Each row is a point on a landscape with many peaks, with its height.
A climber steps from a point to the highest of its 2 nearest points, and stops where none of them is higher. Distance is the straight distance between rows; heights are no part of it.
(1011): [  9  14  -2   0  -8 -21 -15   6   2   3   5   8 -18   7   3   5 -10   1
  -8  -4  -8  -6  -5 -11   1   8  10  12  -5  -6   1   7   7  -2  12  11
   6 -16]  h=33.4
(727): [  2  13  -4 -10   6  -8  -4  -9 -18 -13   4  35  22  -6  -3  15  17 -20
  -4  -4   5  16   5 -24   5  -6  -1 -13 -13   9  14   1   3   4  18  18
   1   5]  h=52.1
(531): [  6 -12 -14   6   0  10 -10  -5  -9  14  -9   6   3  -6   1 -10   4   5
  -4 -20   3   6  10  -2  -1 -20  -5  -6  -6   6  19   3 -17  -3  21 -27
  11  17]  h=24.4
(941): [  1   7 -10  10 -15  -7  -5   3   3  17  -1 -13   5 -11   9 -15   7 -10
  -1 -16   7   2   9 -27 -29  -4  20   7 -20   7  26  10   5 -12  -8  11
   6  18]  h=4.9
(75): [ 10  -1 -10   8  18  25  -5  -8   0  -7 -16  22  11  -7  -2   9   5   5
   9  -1  -6  12  -9   5  14 -12  -1 -13   3  10  -9 -12  -3   1  12  -8
   1  19]  h=16.5
(886): [ 13 -21  -6 -22  15  10  -8  -5 -23   6  -3  19  13   6 -15  -8   0   4
   6  -4   6   4   7  -3   8  -6   7 -15 -12   1  -3   1 -24  10   2 -10
  -3  21]  h=57.2
(476): [-15 -19  -4   7  -6  13  -4   1   0   6 -11  16 -12  -9  -6  -4  -4  13
 -19  -1  -3  -1   5  32  12 -27 -17  -4  12  -3   4 -10 -24   9  16 -12
 -10   2]  h=37.5
(1195): [ 17   3 -13   1   4  13   0  -8 -11  13  -8  -1   7   4  -5  -2   4   6
  10 -15   7  -6   4  -4   6 -21   1  -2   2  24  24   5  -8   0  23  -1
   8  23]  h=22.7
(582): [ -8  -8  -4   2  -7   0  12   7  -1   6   4 -19  -3  -4   5  -2  11   2
   7   3   2 -12   9   0  -3  -3  -3   1   4  -6   3  -2  13  -6 -12  -4
   2  -5]  h=54.5
(291): [  1   6  17  12   4  13   3 -12  20   2  -3  -5  12   8   1   2   1  -5
  13   8   2 -13   7   4   1   1 -13   3  11  15  19  -1  -4  -2   8   4
   4  15]  h=27.0
(66): [  3  -1   2 -17   8 -10   6   9 -25   5   8  -8   6  11 -11  -9  15   3
  -4  -3  14  -1   7 -12  -2   5   2  -1 -20   8 -10  24 -10   1   1   2
  -3  -4]  h=49.2
(302): [ -3  -2  11  21 -10  -4 -13  -6  25  16   2 -17 -17 -15   9 -26 -17  -2
  -1 -10  -4   2  -5  10 -16 -13   7   3   8  15  10  -6  -8 -21  -9  -5
   0   8]  h=41.2
(666): [  5   1   2  -8  10 -10   0  -4  -3 -24   9  18   4  -1   6  18  -7 -13
  -4   4 -12  17   5  -8  -4  18   4  -3  -9 -22  -8  -6   3  17   0  23
  -8 -11]  h=36.7
(1029): [ -5  -1  15 -13   7  -7  16  -6  -1  -4   1  -4   8   9  -3  -8 -13  -3
   0   6   3  -4   2 -10  -8  14  11  -1  -5 -18  -6  11  -7   4 -27   0
 -10   0]  h=33.9
(428): [ -2 -12  -2   1  21  11 -20   9  -3  -5  -1   7 -14  15  -9  11 -10   7
  -2  -2  -8   8  -3  24  13  -8  -9 -20  -1  -8  -6 -10  -9   7  11  -7
  -7  -7]  h=40.7
(902): [  0  -3   4 -12  15 -16   4   8 -15  -5  -3  19  -9   7  -2  17  -7  -5
 -15  -8 -11   5   0   2   6   9   4  -2   4 -14 -29  -3  -8   3  -5  -7
   1   2]  h=41.3
(1183): [ 19   4 -19  -7  -1  -1 -15  -9  -4  -7 -15  12  14  -2   0 -17 -11 -23
   4   3  -2   7   2 -11   1  -6   0   8   4  -4  21  -1  -8   8  13  -3
   9  14]  h=7.2
(130): [  2  -5   9   2  -1   8  -2   7   5  -4  11   6 -14  10   5  17   0  12
   9  -5   6   5   1   6  11   4  12 -13   4   4  -8   1   6  11   1   1
  -6  14]  h=39.0
(401): [ -3  -8 -12   2   0   2 -13  -4   1  15   9  12  -9  -7  -5  -6  -1   1
  -6  -7  -6   2  -7  -8  -4  -7   0  -9 -17  -2  15   1 -12 -10  18  -7
   2   0]  h=26.6
(354): [ -1  -7 -17   3   5  13  13  14  -9   0  -4  14 -17   6  -2  12   0   2
   8  -7 -11  -1  13  13  24  -9  -3 -13  -7  -2  -8   1  20   5   7   1
   0 -12]  h=25.3
(229): [ 13   1 -11 -15  11  -9  -2  -1 -12 -17  -4   8  17   1   3   3  -3 -14
  -9   6  -8   8   4 -16  -7  13  -5  10 -17 -12   4   4  -2   7   9   9
   7  -7]  h=41.0
(764): [  6 -15  -6  -7  17  -5  -3   1 -14  -3  -1  33   7   3  -9   5   2  -5
 -13   0  -3  -2   1   7  12  11  -4  -5   9 -17 -16   2 -27   6  11 -17
   2  10]  h=47.1
(270): [ -4   4   0  10   5  -4  -2 -10  10  18   6  -3 -13  -4  -1 -13  -4  11
   5 -14  -5  -2   2 -12   0  -9  15   0  -9   3   7   7   6 -19  13  -2
   6  -7]  h=28.7
(556): [  9   9 -20  10 -13  12  -2   7  10   4  -6   3   5  -8   4   7   8  19
 -10 -10   4  -6  -8  -9  -8   9  11  17  -6  -8  -3  13 -12   0  11 -20
   7  15]  h=17.8
(137): [  4   1   0   8  20  21  11  -7  -2  -2  -6  16  20  -8  -4  -6   9   2
   4  10   5   9  -9   2   0   2   5   2  -1  -4 -24  -9  -7   5   2 -16
  -6  13]  h=19.6
(917): [ 10  14 -15  10 -17  -6  -3   8   2   2   1  -6   0 -15  13  18  12   7
 -14  -9  -3  -1  -4 -12 -19   5   5  17 -11  -9   1  -5   5 -12  -5  -5
  12  -1]  h=15.7
(1228): [  6   5  -3  -8   4  -5  -2  -3  -8  -4  -3  33  15  -6  -6   3   9  -5
 -18  -5   5   5   1 -16   2   2   7  -3  -2  -4  -3   6 -21  -2   6 -15
   2  17]  h=52.7
(1310): [ -1   9  -2  -3  -7  -9   2  -7 -14   4  -3  13   6  -6   1  -5   7  -9
  -7   7  -4   3  -9 -13  -7   8   2   8  -2 -20  -3  -9   7   0 -13  -8
   0  -9]  h=54.0
(1211): [  6  12  17   6   7 -11  -2  -8   9  -5   4 -11  -1   2   8 -17  -4 -14
  17   5  -1  12   5 -10 -13   9   9   4   0   9   1   3  15  -4  -2  31
   1  -4]  h=30.0
(171): [ -9 -14   3  15 -20  -7  -7  -6  13  23   4 -21 -10  -6   7 -20  -1   6
   1 -11   3 -13   2   0  -5  -3   4  11  12   6  17   5  -1 -21  -6 -10
  13   6]  h=45.4
(393): [-13 -18  -1  19  -2  13   0   5   5  12   1   8 -19 -11  -2   5   1  17
  -3  -8 -12  -3   4  31  18 -24 -10 -10  10   3 -10 -10  -1  -8  11  -7
  -3  -7]  h=42.5
(749): [  7  -3  -8   2 -22   0   2  -1  -2   8  -5 -19   6  -2  12 -20   0   3
   4  -3   1   0   5  -8  -3  -6   4  11 -14 -18   9   3   5   2 -21 -15
   2  -7]  h=50.2
(277): [ 21   9  -1   8  -6   6  -6  -1   1  11  -8  -9   1   9   6  -1   6   6
  16 -13   3  -7   6  -5   2  -6  12   7   1  11  10   2   1   2  -3  -6
   7  15]  h=21.1
(1321): [  7  15  20   9   4  -8  13   2   7 -16  14 -13   2   9   8   5  16  -7
  -1   7   5  -6   0   7   3  21   2   9  11  17 -20   3  15  -3 -18  17
  -4 -14]  h=35.2
(419): [  2  -3 -10   0   0  16  -3   0 -10  -3 -10  15   5  -1  -2  11   9 -13
   4   0  -6   5  -3   9   8 -19 -16 -16  11  23   8 -15   1   4  15   2
   3  17]  h=15.9
(463): [ -6   7   9  -2  -4 -18  11   2   1  -8  12   3   2   3   6   7  -1  -5
 -11   9  -2   4 -15 -13  -8  30   9   8   0  -8 -19   9  10  -1  -9  25
  -3 -13]  h=7.0
(280): [  1   8  -3 -16   2 -18   2  13 -21   6  17 -28  -3   8  -7  -6  14   5
  -1  -2  20  -5   2  -9   7  -9   2  -4 -14  24   3  24   6 -10  -2  12
  -3 -17]  h=46.5
(682): [ -3 -13  -6   1 -15  -2   6  -7  20  12  -8 -25  -1 -14   3 -15 -18   5
  -4   3  -3  -5  -1   9 -23  -3 -10  20   2  -6  20  -2 -20  -4   0   5
   5  -4]  h=17.6
(375): [ 14   9  -6  -5   7  -9   7   8  -2   6  -7 -15  -1   0  -2  -8  -4  -1
  10   4  13   1   3 -11 -17   8  20  21   3 -13  -3   5   2  13  -8  -2
   2  11]  h=38.6
(1165): [-22  -2  20 -16   3 -12  20  -2  -4   2  10  -9   2   8  -9   2  -1  -1
  -5  13   2 -12  -6   2   7  10  -2  -9   8  -9 -11   4   0   0 -32   3
 -16 -13]  h=31.3
(1293): [ -6  -7  13  -1  -6  -2  -2 -12  19  -6  -1 -10   4   1   4  -7 -17   7
  -1   9  -9   1  -7  12  -9   4 -10   8   0  -9   5   2 -19   2   4  14
  -8 -13]  h=19.5
(1274): [  7  -8  -7  12  21  15  13  -7   3   4  -5  15  -4   6  -5   3  -2   3
  14  -9 -19  -9  11  -1  15  -2   9  -5  -4  -4  -6  -6  10   0   8  -1
   4  -1]  h=28.5
(675): [  2   3   8  12   2   2  12  -5  21 -20  -2   9  11  -4  10  12   1  -2
 -10  -4  -7  -1  11  -3 -12  16  -1   9   1  -5  -5   8   4  -1   8   8
   6  -3]  h=35.4
(1091): [  2   9   3 -16  -5   8   2  -1 -13   1   6   1   3  12  -6  10   9  -1
  11  -1   9   3  -9  -5  11 -13   4 -17 -11  29   3  -3   2   7 -15  10
 -16  12]  h=47.7
(1179): [  4  13  -5 -11   1  -4  -2  -3  -1 -15   2   9  14  -4   0  15   6  -8
  -6   4  -2   8  -6 -16  -6   7 -11   3  -8  15  10   2   2   0  24  22
   5  -3]  h=45.5
(796): [  0 -23  -3  17  15  21   2   4  11  -4  -3  -6  -3   7   6  -4  -4  21
   3   6   0  -2   2  26  -2   1   2   3   4  -5 -14   2 -15   8  17  -6
  -3   4]  h=30.9
(413): [ -1  16  19   5  10 -16  -3   0   1  -2  11 -16  -7  12  -3  -5   6  -5
  -2  11   4  -6   2  10  -1   4 -12   0   6   2  -7   3   6  -2  -3   7
  -7 -23]  h=39.4
(106): [-10   3  -1  -8   7  -1 -23  -3  -3  -1  -2   6 -11  10 -14  -6 -23  -6
   2  10  -4   8 -12  16   8 -11 -11 -12   4 -14   3 -12  -7  10   6   1
 -22 -12]  h=36.5
(703): [-16   5   4  -7   2 -20   3   5  -3   1  -1  -9 -11  -3  -2   5  -9  -1
 -21  -1   5  -1  16  -7  -6  -5  -6  -4  -2 -24   7   0  20  -4 -16 -21
   6 -19]  h=24.1
(578): [ -4  14   1  -8  -8  -7   2  -2 -14  -4  -3  32  18  -8   4  13  15 -14
 -14  -8   6  10   5 -27  -7  -6   5  -5 -11  -3  13  -3  -3  -2  -7   2
  -3  17]  h=61.0
(863): [ -5  -2  -1  -5 -26 -11   2   9  10  -3  -5  -8  -3  -5   7   6  -5  -2
 -10   2  -4 -11  -6  -6  -8  11  -2  17  13   2  13  13   4  -8  -6   7
  12   5]  h=10.7
(1067): [ -2 -11   2 -11  -6   5   3  -3 -12  -3  -2  14   3  -7  -1   1   5 -17
  11   4 -11  10   2   0   1  -4 -11  -7   7   8   4  -9  -7  15   1  19
  -7  14]  h=18.4
(55): [ -9  -2  -3  -7   5   4   3  10   3  -4  -9  -8   1  13  -7   2  -6 -15
 -10   9  -5 -12  10   8  -6  -1 -21  -2   8   0  14   1  -5   2   1  -8
   0   6]  h=21.9
(1123): [  4  -7 -23  -4  -4   8   8  11 -11  -4  -4  18  -3  -1  -3   4   3 -12
  -1   7 -14   0   7   3   7   2 -11   0  -7 -18  -3  -3   6  11  10  -1
   0 -10]  h=22.6
(1256): [-30 -10   2  -5  -2  -3   5   2   5   4   0  -2  -8  -7  -6  -7 -13   2
 -27   3   7   0   8   3 -17 -10 -14  -8  -1 -25  10  -4  -3   2 -14 -30
  -6 -13]  h=27.3
(948): [ -1   1  -4  17 -14  14  -5   6  10 -10   6   0  -4  -3   8   2   9   0
   3  14  -1   2 -16  14  -3   2 -12  -6   0   4   0  -6  10  -3   4  -1
  -5  -3]  h=18.3
(994): [-11 -13  10  -4   8  13   0   5   0   4   4  -4   6  -1   3   3   3  10
  -7  -5  -5  -1 -11   0  -2   1   3 -19  -8  19 -14   0 -11 -16 -14  -5
  -5  20]  h=42.6
(898): [ -1  12   8   3  -3  -5  10  -4  -1  12  11 -11   4  -3  -3  -9  17  -5
   1   5   2 -11  -6  -6  -4  -3   0   3  -3  28   2  11  -4 -18  -4  19
  -3   2]  h=32.7
(543): [  6   6   8  -5   9   7  11  -7  17 -18  -2   2  23  -2   6  16   2  -2
   1   4   2  11  -2  -9 -13  14  -4   4  -5  12   0  -3 -10   2   1  16
   0  11]  h=40.3
(467): [  5  -1  -5  12   3   8  -9   0  16  -3   4   2 -13 -12  10   5 -10  -1
  -6 -17 -12  12  10  -3 -22 -11   0  -8 -18  -2  15  -7  -7  -5   9  -3
   4   4]  h=23.7
(1010): [ -8  18   6  12   4   4  -1   5   0 -26   9   9   0   5   7  13   3 -19
  -1   7  -5  15 -12   6   5  24  -8 -17  -2   8 -23  -5  28   6 -16  15
 -13 -14]  h=26.1
(1308): [ -3   6   3 -18   1   5   8   0  -7   1   2   5  21   4   0  12   9   2
  -1  -4   6  -2  -1 -22   0   0  12  -8 -23   7   4   3   0  -2 -13   3
  -6  12]  h=52.9
(271): [  5  -4 -13   2   2   2   3   7 -11  -2   0  -1   8   5   2  -4  12   7
   0   1  13  -3   9  -9  10  14  -4   8  -8 -15  -3  24   5   8  21 -18
  10  -6]  h=44.8
(1248): [-15  -5  -1 -16 -14 -13   3 -15 -12  13  -7   7   9 -14 -12 -21  -2   3
  -8  10   5   4  -4 -16  -1  -9  -4   8  -2 -18   7   1  -3  -3 -10 -15
  -3  -9]  h=47.9
(1128): [ -7 -11   8  -3  13  -6  -8  -8   7 -12   4   9  -7   2  -2  -1 -19   4
   1   1 -16  13  -8   4   6  10   2  -3   1  -5 -14   4  -8   0  16  19
  -7 -19]  h=21.8
(333): [-17  13   0  -1   7   8   4  10   4 -16   6  14  -1   8  -9  12  -1 -12
   3  19   8   4 -10  11  14  14 -15 -14  11   7 -12  -2  24  13   2   6
 -14 -10]  h=23.4
(414): [  1 -16 -16 -10 -15  10   9  13 -19   6   1   8   0  -4   2   3  15  -3
   4   6  -4   2  -6  -1   7  -1  -5   1  -6   1  -9   0  -8  12   0   4
  -4   9]  h=20.6
(332): [-19 -16  -8  -5 -11  10   3   6  -5  18  -7  -9  -4  -9 -10 -10  -1  16
 -12   2  10 -11   2  21  -4 -28  -9   2   6   1   6  -7 -26   5  -3 -16
  -9   8]  h=34.0
(1040): [ -9 -11   4  -8  11   0  -3  11 -11  15   3   3 -14   5 -10  -8  -3  12
 -14  -7   3  -3  -2   9   3  -9   2 -12  -7   1 -16   7 -20  -7  -3 -18
  -7   5]  h=48.4
(1060): [  3  10  25  13   9  -1  -1 -10   9 -21   7   7  12  11   9  13   7  -8
   4  -3   3   9  -8  -4   4  26   7  -7   4   8 -21  -4  10   3  -8  14
  -8   2]  h=30.6
(1155): [ 12   9  -8   3   6   2  -4   5   0 -22   3  27 -10   4   4  25  -1 -14
   7  -2  -7  15   7   4  13   9   1 -10   6 -13 -10  -9  18  21   6  13
  -3  -3]  h=32.1
(335): [  3  16  10   2   3 -16   4  -8   5   8   3 -25  10  -6   2 -20   1  -8
   9  12   9   8  -3 -18 -24   0   8   5  -8   0  17  -1   6  -9 -20  18
  -4  -5]  h=32.8
(1151): [ -1   9  13  -1   9  -8  11   8  13 -15   4  -9 -11   8   3   4  -6 -10
   6  -4  -2  -4  22  -6  -6   6  12   3   2   9   2  12  22   0   1  27
   2  -4]  h=27.1
(198): [  1  16   0   7 -12  -7  -4   3  16   0  13 -15 -20   0  -1  -3  -7  14
  -1  -3   1 -13  -1   3   5  -5  10   9  -3   1   4  13  14 -19   8   6
   1 -23]  h=30.8
(899): [  2   6  14   3   2 -14 -22  -8  -2   7   0  11 -12   8   2   4  -3   3
   5  -8  -3  -2  -9   7  18  -1  -1  -1  16  -7  -3 -15   2   0   1 -10
   6  -6]  h=42.0
(1156): [ 14   3   7  10   1  17  -3   2   8  -2   9  -2  -8   9   6   6   5   7
  18  -4  -5   7  -7   6   6  -4   9 -14  -6  26  -5  -7  -1   3 -11  18
 -15  14]  h=42.9
(937): [ -8  -8  -2   6   2  -1   3   4  -4   5   2 -12 -15  -7   1  -3   8   9
  11   2   0  -4   6  21  10 -15  -4   0  16   8 -10  -4  13 -11  12  -1
   5 -16]  h=48.8
(52): [ 22  12 -20  -1  -6   2 -15  -5  -2 -19  -8  21   5  -4   5   9  -2 -19
  11   3  -7   6   6  -1   6  -9  -7   1   8  -1  19 -15   6  13  19  11
   5   4]  h=8.7
(365): [ -7   6   5  -8  16  -8   8   8 -13   3  12 -24  -7  13 -11   6   9  12
  -5   6  18  -6   6  16  15 -12 -11  -8  -3  12  -9  10  -1  -5   1   1
  -7 -21]  h=43.4
(69): [ -2  -6 -18  -2 -16  -9  -1   5   8   5   3 -44  -9  -5   3 -13  -7   9
   8   5   8 -19   8  11  -1  -9   7   9  11  -8   7   1  22 -15 -12  -2
   9 -16]  h=50.4
(1252): [ -2 -12   0   4   2  12  -4  11  -6   0   1  -9  -5  14   0  -2   8  26
   4  -6  12  -3   8   7  19  -3  -3  -3  -9  -6 -10  18   3   2  12 -23
   3  -7]  h=47.3
(1220): [ -2   9   5 -10 -21 -12   8   4  -6  -6   8   1   9   4  -1   2   6  -1
  -7  14   1  -3 -18 -10   4  12  -7   6 -11   2  -1  10  -6  -1 -16  18
 -11 -13]  h=8.3
(975): [ 10  11   2  -2   7  -2   4  -4  -1  -8  -6   8   7  -5   9   0   0 -11
  14   4   9  17   5 -18 -15   8  26  15   5 -14  -5 -12  10  18 -11  11
   0  16]  h=42.4
(914): [  7  -8  -8   2   3  -2  -5 -13   1  21 -10  -4   1 -19   4 -15  -8  -7
  11  -7  -3   8  -4  -8 -17 -10   4   8   1  -6  14 -20  -9  -2   2 -10
  15  14]  h=55.7
(564): [-10  -2  10 -10   7  -4   8  -9   9 -11   5  -4  -2   7  -5   9 -12   1
  14   0  -6  -2   5  -3  10   6   0  -3   2   3  -4  -1  17   7   0  21
  -4 -13]  h=24.5
(29): [ -9   6  14   9  23   6   6 -13   2   2  -8   4  14  -4 -10 -11  -2  -2
   7  10  -3   1 -17  13   0   1  -5   1  10  -1 -23 -16  -2  -3  -3  -2
  -8  -7]  h=23.5
(177): [ 12   3   9  -3  11   1  -9  -3   6  -8 -13   2   7  18   0  -5  -9 -15
   7   3 -14  -6   5  13   4   9 -16   1  16   6   9  -5 -15  10   2   5
   0   7]  h=24.3
(585): [ -2  18   2 -15  19  -6 -12  -4  -8 -16  -3  10   6  10 -19   1 -12 -14
  -7  19  -7   0 -15   7   4   2 -17  -1   0   2  -4  -2 -11   9  11  11
 -14 -14]  h=32.3
(14): [ 16  13  16   8  -5 -14 -14  -8  10  -4   2  -7  -9   6   6  12  -4  12
   5  -7  -4  -6  -8   2   5   8   8  14   9  -1 -14  -5  -1  -4  -3   9
   5 -12]  h=37.0
(492): [  5 -15  -7  -1  15  11 -18  14  -5   6  -4  -5 -12  21 -12  10  -3  25
  -5 -10   6  -3  -2  17  18 -13  -5 -15  -1   9   2   2  -9  -3  18 -18
   5  -2]  h=44.3
(1319): [  6  -6   6  10  -4  -2   3  -9   8  11  -9  -9   2 -14  13  -9  -2  -5
  20  -5   1  10   6 -12 -18   1  19  11  11  -8   5 -20  11   4 -13   8
  12  21]  h=48.5
(164): [ 19  -7  -8  14   2  21 -11   1   5  -3   6   6   5  -1  10   7   4   2
   7   2 -15   7 -19   1  -2  10   2 -10 -17  -4  -4 -14  -3  -4   1  -4
   0   6]  h=17.9
(304): [ 10   3   3  -8  16  -9   8  10 -16  -2  -8  24  -9  19  -8  16  -2  -9
  -3 -11 -10  -1   7   3  26   7   2  -3   9  13 -17   2  -1  15  -3   6
  -1   4]  h=35.8
(939): [-16  -1  -3   3  -2  19   2  12   5  -5   3  11   2   4  -9   2  -2  -4
 -11  20   2  -5 -17  16   7   9 -16 -10   6  -4  -6  -3  -1   1   5 -10
 -13  -7]  h=20.7
(372): [ 11  -2  -8  20 -10   8  -2  10  -1  14   6  -3  -6  -2   5  16  20  16
   1 -12   5 -13  -4  -1   5   7  11   4   2   4  -1   1  -3   0   1 -20
  12  23]  h=19.4
(1159): [-15   6  14   8  -4   5   2  -5  11  12  11   3   2  -1  -7   4  13   4
   2   7   7 -14  -9   2   5  -6  -7  -4  12  17  12   6  -3 -10   8   2
  -6   9]  h=29.7
(1122): [-23  -8   1   3 -13 -10   2   5   8  15   3 -19 -27  -5  -1  -4 -11  -7
  -3  -9  -3 -13  14   7  -3 -24  -4 -11  18   5  21  -7  22 -14  -9  -6
   6  -5]  h=16.9
(115): [-20  -5  10 -13  13  -7  21  -1  -6  -1  18 -19   3   3  -7   7  -5   5
   0   3  -2  -9 -14  11  23   8   5 -14   1  13 -33  -6   0 -15 -26  16
 -15 -21]  h=28.0
(357): [ 12   3  -5  15 -18  11  -6 -12  16  -1 -16  -3   7 -19   8  -4   1   8
   6  -8  -4  -1  10   8  -5 -14  -6  16   8   6  15  -7   0  -2  16  -7
  19   4]  h=13.4
(905): [-11 -12  13  13 -12   9  -4  -7  13   5   9   9 -10  -8  14  -3  -4   9
   6  -5   5   6  -1  -5   2  -5  13  -6   8  -3  10  -2  -2   7  -1  -8
   1  24]  h=35.3
(588): [-19   4   3  -4 -19 -12   7  12   4  -7  -4  -7 -20  -4   1   7 -10   1
  -6  -2   5  -4  19   9   9 -18  -6  -5  13  -7   3   1  34 -10 -14  -7
   7 -20]  h=20.4
(651): [  0  22   9   7 -12  -3  -8  -2   6 -17   1  13  -7   6   1  21  -2  -7
   9   8   8   4  -6   8  13  12  -5  -5  18  -9  -3 -14  25  16  -8   3
  -5  -7]  h=27.4
(285): [  2   9  -6   7 -26 -11  -9  -1  13 -12  -5   2  -6 -14  11   6  -2  -5
 -18  -1 -11   4  -3  -5 -21   3 -12  12  -1  -3  16  -7   6 -11   0   5
  12  -6]  h=13.0
(521): [-24 -22  -5  -8  -7  11   3  -2  -4   9  -7   7   0 -17  -6 -12  -9   1
 -17   4   7   8   9   7 -17 -19  -9  -4   1 -12   8  -7 -17   9  -6 -31
  -7  14]  h=30.7
(34): [  3   9   0  -5 -25  -8   0   3  -4  -5   0   7  -3   3   5  12   7  -9
   7  12  12   2   7  -6   7   3  -5   9  15  -6   8   1  17  19  -4   6
   3   0]  h=24.0
(1120): [-11 -19   6  -9   8  11  18   8 -10  -8   2  -7  10  11   2   3  12  -1
   1   9   7  -1  -2   6   9  17  -2  -4   2   7 -23   1   9   6 -11  -7
  -2   0]  h=26.4
(704): [-11  -7  -8  -8 -23 -18  10  -4 -14  18  -2 -24   3 -13  -5 -24  10   7
  -6   5   8  -4   1 -15  -8  -4  -4  11  -1 -18  17  10   9  -1 -25 -12
   7 -13]  h=47.2
(1092): [  4   6   6   8  -3   1  14   0   0  -5   8  -5   4   5   4   3   4  14
  -8  -1   4  -5 -13  -6   4  21  18  13  -5  -4 -25  17   2  -4   0  -1
   2 -13]  h=5.6
(1042): [  7   0   7   2  -3  -3  14   9   0  -3  -4 -19   6  16  12  -6  -3  -7
  -1   5   8  -6   8 -10 -15  27  17  13   3 -11  -2  14   6   8 -25  -6
   1   9]  h=36.3
(490): [ -6   0 -10 -13 -27 -24  13  11  -8   1   2 -14  -4  -1  -3   1  -1   1
 -19  10   2 -10  -5 -12  -7  13  -7  21   1 -13   7  19   3  -1 -13  14
   4 -16]  h=9.5
(624): [ -9   9   8 -12  27  -7  -2  -4 -11  -6  -2   7   8   3 -18   7  -8  -7
  -8  10  -4  -3 -26   8   5  15  -7  -5   7   6 -26 -10  -9  -7  -6   1
  -9 -13]  h=28.2
(1198): [ -5   3   4  -9  -1  -5 -12  -4 -14  15   4   9   3   3  -7   3  12  -2
   3   3   8  -2 -16  -8  10  -2  -5 -10   4   0  -1 -10   5  -5  -3 -16
   2   0]  h=47.4
(1057): [ 13  -4  -7  18   2  15 -25  -2  18 -12  -1  13  -8  -3  12  -5 -15  -7
   4  -4 -16  16  -5  13  -5   0   0 -17  -8  -4  10 -17   4   1  11  -4
   2   7]  h=20.5
(83): [ -6 -22  10  -5  22  16  16   2   2  -8   3 -24  11  10   0   1   0  20
   7   7  12   0   1  15   0  13   8   0   2  -1 -29   2  -5   2   4  -9
   0  -5]  h=28.6
(1210): [ 20   8  -4   3 -19   1 -17  -5   8 -15 -14  11  -5  -7   6  16  -8  -2
   6  -7  -7   1  12  17  -1 -16  -9   5  22  10   9 -14   6   7  18   6
  15   8]  h=10.9
(947): [  0  13  12  12  -6  -5  -1  -8  15  14   6 -15   0 -15   8 -19  -1  -5
   6   3  -3   1 -16  -3 -14  -2   6   4   0  12   3  -4  -5 -22 -17  14
  -6   8]  h=36.4
(890): [  5  11 -17   2  11  -2  15  14   1   2   2 -20   4   6  -7  -6   8  12
   0  -4   7 -15  10 -14  -7  14   8  19 -14  -5  -6  33  12   0  14  -3
   8 -11]  h=42.7
(746): [  9 -14   0  -9  14  -1  -7  -5 -11  15  -2   4   8  -4  -1 -11   2  -1
  13  -2   2   6  -1 -13  -9   3  12  -1  -3   0  -3  -3 -15   1   8   0
   9  19]  h=62.5
(717): [ 16   0  -9  -6  26   4  12   3 -11   3  -5  11   8  16 -13   7  12  -3
  10  -9  -8  -9   9 -10  18   6   8   0 -15  13  -7   2   1   7   4   4
   5  -1]  h=31.7
(116): [  9   6 -18  -5 -11  -5  -6   1 -11   4 -14   0   7  -7   6 -12  -1 -15
  -8 -13   2   7  13 -20 -18 -10   4  13  -9   2  25   8  -4   3   1  -8
  10  18]  h=6.0
(1337): [ 11  -1   9 -16  16   3  -6  -4 -14  11  -3  -3  11   9 -17 -17   0  13
  -1  -6  12  -2   5  -1  -1  -9   3  -8 -16   0  -5  16 -30   3   0 -17
  -6   5]  h=53.0
(631): [ -2 -21  -2   9   3  16   0 -11   9   4  -9   8  -4 -11   3 -14 -10  11
   3  -7  -8   7  10  14   2 -16   0   2  -1  -8   2   0 -22   4  13  -8
  -4   3]  h=33.7
(356): [-14 -13  -8   3 -18  -5 -12   0   5  21  12 -42 -15  -6  -2 -28  -7  14
   5  -4  11 -14   2  10  -1 -18   2   2   6   2  25   5   7 -15   0 -12
   4 -10]  h=47.8
(786): [ 10  -3   1  13 -19   1   1 -11  27   2 -12 -20   6 -20  13  -9 -12   0
  11  -6 -11  -5  15   6 -21  -6  -6  18  -6   4  20  -7  -5 -11   4  12
  17  -2]  h=15.6

Two climbers start at each pair of points below. Name the first point that both come to, or write none.
(948), (1057): none
(372), (164): (401)
(467), (917): (401)

For each start below, name the point where the climber stops.
(863): (1310)
(115): (746)
(75): (1252)
